A landscape with many valleys, sampled at points; each row gives a point and its height.
A ball rolls from a point to whichever of its 2 nearest points has the largest drop for the distance, and stops where none of them is lower. Distance is the straight distance between rows; heights are no part of it.
k44 height 49.9: [ 24  12  -6  21  15  -3   0   0 -19 -36 -34 -12 -16  16  10  11  23   3
  23 -20 -15  20]
k761 height 51.1: [ 23  -6  -7  22 -18 -27  10  33 -23 -19  -6  17  -5 -12  39   0  11   6
  11  -2   5   9]
k495 height 53.0: [  2  -2   3  15  15  -2   8  15  -8 -34  -9 -12  -6   3   4  10  11  18
  27 -12 -20  16]
k572 height 72.4: [-14   5   0 -16   1   5  -1  -4  -1   2  14  -9  -9   9 -22 -22 -26   5
 -24  -3 -35  20]
k446 height 28.9: [  1  -9 -13   4  -5   6   3 -20  16   3  -3  23  11  -2  21  11  28 -32
  30   5  26 -31]
k848 height 48.4: [ 29 -13  -7   1   1 -40  10  16 -14   4 -13  14 -15 -11  43  -2   6 -17
   4   4  -2  20]
k505 height 40.9: [  3 -16   1 -17   2   0  -7  -1 -28 -12  -3  -7  -2  35  15   7  -7 -24
 -11  -7  20  21]
k530 height 84.1: [ -5  21  12  20  -8   6  25  12  11  20  13 -10  18 -21  -2  22  16   6
  -6  10   5   4]
k562 height 56.0: [ -5 -21   0  -3   8   6  -5  15  -5 -30   6  -5 -11   5   4  -5  -3   6
  22  -2 -24  18]
k743 height 40.5: [-29 -19   6  -2 -15  55  -7   3   9  32  27 -13 -14 -23   2  -1 -16 -15
  -8  17   1  12]
k13 height 49.7: [ 20   1 -16  47 -24   0   3   9 -20 -29 -18   6 -10   9  25  -3  34 -24
  18 -13  18   9]
k977 height 69.8: [ -7 -12  20 -33 -10 -11 -18  -6  11  15  10  12 -11  -6 -23 -41 -48  45
 -21  12 -15  -7]
k835 height 16.6: [  0  -8 -12 -15  -3 -20  12  -7  13   2  -7  28  -1  -8  25   0   3 -15
  24  16  12 -22]
k385 height 50.2: [ 13  32   9  12   2 -21  25  15 -12 -17  -3  -7  11  -9  -5  15  10  27
 -11 -10   8   9]
k561 height 66.4: [-11   1  20 -12   3  -1   6   7  23  17   6   4  15 -28 -11  17  -2  42
   9  16  19 -16]
k51 height 82.0: [ -3  30   3   3   2  -7  19   5  15  19   7 -14  14 -21 -18   5   4  22
 -21  13  -7   5]
k274 height 67.6: [-10  -3  27 -33  -7 -22  15  20  22  18  13  12   6 -27  -6  -7 -16  51
   3  22  15  -5]
k919 height 64.3: [-15 -18  -4 -20  14  19 -11 -16  24  25  -8   1  -3  -2  -3  24   1   1
  26  16   3 -20]
k313 height 47.1: [ 17  -5  -1  12   8 -10 -16  -1 -28 -30 -29 -15 -14  32  14   3   4 -12
  10 -20 -16  22]
k571 height 52.4: [-19 -23   8  27 -20  44  -6   2  18  19  22   4  12 -13  12  11  22 -16
  27  14  15 -21]
k839 height 36.0: [  0   7 -18  28 -23  29 -15   8 -11   8  -8 -12   7  -1 -11  -1  23  10
  -8 -10  19 -15]
k185 height 51.3: [ -6 -19 -17  -8   0  16 -11   6  -6  22   4  -6  -9   5  12  12  -4 -27
  -5   6  10  14]
k568 height 38.7: [ 20  30 -10  13   2 -22  -8 -21  -7 -20 -27  -5   3  20 -21 -16   3   7
 -12 -23 -38 -10]
k147 height 70.6: [-16  -1   4 -25   5   3 -16  -8  13   2   7   0  -8  -4 -27 -26 -34  33
 -10  10 -30   8]
k97 height 22.4: [-14 -18  13   3 -13  27   5  32  -4  20  32  -9 -11 -40  12 -10 -26  17
 -17   7  -6  17]
k638 height 54.1: [ -3 -10  -4  -5   1   7  19  30 -19  40  32  -7 -24 -14  16 -16 -34 -27
 -37   1  -5  27]
k63 height 35.7: [-31  -8  17 -12 -18  39  -8  -8  26  39  19   4   2 -24 -11  -3 -17   3
  -8  29  19  -6]
k128 height 46.3: [  8  28  10   2  -4 -36  15   2  -9 -16  -1   0  23   4 -11  -8   4  21
 -19  -8   4  -4]
k226 height 75.9: [  1   7  -7   3   4   0   6   5 -19   8  -1 -18 -15  11  -5 -14 -21 -28
 -28  -6 -38  29]
k850 height 29.0: [-10   4  14  -8  -4   8  11  22  -4  25  29 -10  -4 -30  -6 -22 -31  25
 -34   5 -11  26]
k327 height 40.2: [ 13  21  15 -25  -2 -41  16 -13  -8 -24  -4  12  22  26  -2 -13  -8  -1
 -14  -8   8 -11]
k421 height 34.6: [ 20  31 -10  14  11 -17  -4 -17 -19 -20 -30  -9   2  21 -14   2  15   5
 -11 -20  -4  -2]
k737 height 68.9: [-12 -15  25 -38 -14 -18   9  11   9   6  15   7  -2 -12 -11 -35 -40  41
 -12  13   0   0]
k516 height 16.5: [ -8 -23   3 -11  -8   9   6  25   0  32  20   4  -7 -32  15  -8 -24  14
  -4  22   7   6]
k503 height 78.4: [ -1   5 -20   4   7  10 -14  -1 -15  -2 -12 -22 -12  19  -5  -5  -5 -13
 -18 -15 -34  18]
k885 height 32.0: [  4   3  20 -32 -10 -41  15   7  -7 -14   6   8  14  20  -3 -28 -27   9
 -21   1  -1  -1]
k64 height 17.6: [ -1   0 -10   2  30  11 -37 -26  15 -21  -2  -6  -6  14 -43   4  10  34
  12 -17   4 -25]
k954 height 54.2: [  2   9  10 -18   9 -23  18 -15   0 -33  -7  11   2  13   3 -10  -3 -25
  10   0 -22   8]
k323 height 64.7: [ -6   3   9  -6  11   1   4   9  15 -10  10  -1   8 -15  -7  20   5  25
  16  10   2   1]
k260 height 52.1: [ 29  -8  -3  45 -20 -16   7  24 -32 -40 -13  10 -12   8  41   0  18 -11
   8 -19   7  24]
k311 height 47.0: [-21 -25  -9  -8  -8  30   6  12   0  29  28   5 -19 -14  17 -16 -32 -30
 -18  10   4  13]
k887 height 46.8: [  2 -13 -11  -1   3  11 -12  -3 -17  12 -10  -3  -6  13  16  25  11 -35
  -8  -6  32  16]
k478 height 32.1: [ 10  17 -23  22  -4  10 -27   2  -9   7 -19 -12  10  -5 -16  10  26  25
  -4 -18   9 -24]
k330 height 47.2: [-15  -7   1  16 -19  22  19  -1  20  21  12   6  14 -19  11  12  15 -25
   6  23  11 -17]
k371 height 54.3: [ -2  10   7  12  16   6  20  -7  17   8   0  -5   4 -15  13  40  24 -24
  22  10  -3   6]
k934 height 31.4: [ 12 -22   0 -19 -16 -18  -6   9 -28 -10   3  10   6  32  15 -19 -29 -28
 -25 -15  19   6]
k937 height 66.0: [-11   5  -3 -23  19   3  -3 -20  34  37  -6  10   3 -10 -18  20   1  16
   7  18   4 -23]
k557 height 38.8: [ 21   5   6  13 -18  -9  -8  -1 -25 -39 -12  -7   8  50  -5 -13  -5 -12
 -21 -25  -7   1]
k950 height 44.5: [-17  -6  -1   1   0  28 -25  -6  13  24   3 -10   9  -2 -19  19  11  11
  -5   5  26 -14]
k99 height 28.6: [  8   9 -17  16  12   0 -22  -2   3  -6 -13  -3   2 -11 -24   0  20  44
   4 -14 -14 -25]
k656 height 59.2: [-10 -45   2   8  -3  30 -21  12  14   3   6   3 -11  -3  20  27  12 -14
  36   9  22   5]
k387 height 49.8: [ 13  24   3  14  12  -9  21 -10  -5  -6 -16  -2   8  -9  14  31  25 -13
  10   0   3   4]
k764 height 34.4: [ -6  -8  -8   3 -25   8  13  15  -9  -4  22   8   3  -4  15 -12   1 -15
 -13  -1  24   0]
k830 height 44.4: [ 24  26  10   0   3 -38  13 -14  -5 -17 -20  -1   4  17  -5 -19  -9  -2
 -13 -14 -49  -2]
k681 height 56.2: [-21 -28   9  11  -8  37 -11   4  21  -9  15   3   7  -3   1  14  18 -13
  35   8  27 -14]
k664 height 61.7: [  2  21  25   6  33  -7  20  -9  30 -10   9   4  13 -24 -14  35  10  20
  34   0   1  -5]
k284 height 43.4: [ 30  -9   2  14 -12 -13 -13  -1 -34 -33 -20  -6  -9  50  18 -10 -14 -31
 -14 -21 -14  24]
k28 height 30.6: [-26  -1   6 -17 -16  22  -1  -5  15  10  17  17   5 -11  -8 -22 -16  15
  -4  13   0 -17]
k508 height 59.9: [ 10 -14   5 -10   7  -9  19  37 -26   9  20 -17 -20  -1  14 -14 -37 -11
 -33  -9  -9  38]
k344 height 30.2: [ 13  38 -10   4  27 -15  -5 -35   1   0 -22  -1   8   6 -22  15  14   2
  -7 -12  -5 -10]
k592 height 40.6: [ 15   3  -7 -24  15 -34   8  -5  -7  19 -26   4   3  -4  16   6   6  -4
   2  10   4  -4]
k17 height 25.4: [  0  15  -3  11  10   1 -27 -17  21  -3   8   5   0 -18 -39 -10   6  56
   0  -7  -9 -35]
k952 height 56.6: [-16 -23 -18  -6  10  30  -8  -6  13  12  -2  -2 -15  11   8  12   4 -41
  20  13   3  10]
k211 height 47.4: [ -1  26  11 -22  12 -26  17 -26  17 -20   0  13  18  13 -11  -3   0  -6
   8  -4   4 -10]
k367 height 44.3: [  7 -12 -25  35 -28  16   3  20 -13  -4   7  -2  -2  -1  19  -7  18 -21
   4  -7  21   6]
k732 height 80.5: [-14  -3 -17  11  16  22 -16  -7   5   6  -6 -23 -15   7 -15   5   8  -2
   6  -4 -25   8]
k245 height 59.6: [ -9 -35  -5  13  -4  32 -20  18  -8 -17  11 -11 -14   0  10   2   5 -12
  21  -4   4  21]
k860 height 39.3: [-13  12   4  15  -5  16  13 -21  26   4   8  16  18  -6  -5  18  18 -17
  22  10  17 -32]
k881 height 82.4: [ -5 -14 -19   8   4  17 -23  -9  -8 -15 -17 -12  -7  20  -5  -1  18 -14
  19 -11  -8  -2]
k411 height 44.9: [ 27  18   1  -4   8 -36  22   4 -13  15 -21   4   5 -16  33  15  18 -17
   1  12   7  13]
k141 height 50.8: [ 18  12  -6  -8   3 -39  14 -13 -16  -2 -21   8  -3  12  18 -18  -4 -25
  -7   2 -30   1]
k989 height 58.4: [ -9  16  18   1  22   3  25  -8  34  12   7   4  12 -17   1  39  15  -3
  35  13 -11 -11]
k517 height 30.9: [  6  -9   0  -6 -14  -5  -7  -2 -13 -37  -2   6  16  27   1 -14  -2  -4
  -2 -15  13  -8]
k193 height 24.5: [ -3  18  -6  -5  21  -6 -16 -33  12 -13 -10   5   2  12 -32   3   7  12
  -4 -12  10 -26]
k502 height 61.4: [ -9  -6  -5 -17  34   6  -2 -18  15  19 -16  -5 -14   8   2  30   6 -24
  24  14  -5  11]
k423 height 22.3: [-11   5  -4  17   9  25 -48 -21  15 -11   7  -3 -15  -3 -49  -6  11  42
   2 -11  -2 -25]
k765 height 35.6: [  9  22 -10 -19  17 -26  -5 -14  -2  21 -24  -1   0   1 -10   4   2  -3
 -16  -4 -14  -8]
k879 height 40.7: [-13   7   1  23 -13  30 -23  -9   2   9   9  -2  14  -6 -33  -6  13  26
 -13  -5  28 -25]
k196 height 79.3: [ -2  22  -5   3   1 -14  21  11  -9  23   1 -14  -3 -10  -2  -3  -7  -4
 -23   0 -22  18]
k813 height 23.6: [ -2 -14  -3 -13  -6  -7  13  10   8  14   7  20  -1 -17  11 -19  -8   8
   1  16   1 -12]
k241 height 19.1: [ -6  -8   2  -5 -17  11  -5  -5   1 -22  16  11  10  13  -2 -13   6  -7
  15   4  25 -11]
k474 height 18.0: [  8 -23  16 -31 -23 -24   7   8 -14  -9  12  13  11  26  13 -34 -44 -12
 -24  -5   5  -7]

Two balls start at each pair of points below. Name the first point that both come to, or write never.
k879 and k323: k64
k737 and k937: never
k954 and k562: never
k245 and k502: never

Call two points neighbours if one is among the 2 nearest of the other. Go from one point of each pair to the other, from neighbour to neighbour, staying as low as possible. Name the highest point that can't be avoided.
k835 and k474: k245
k241 and k64: k260
k835 and k516: k813
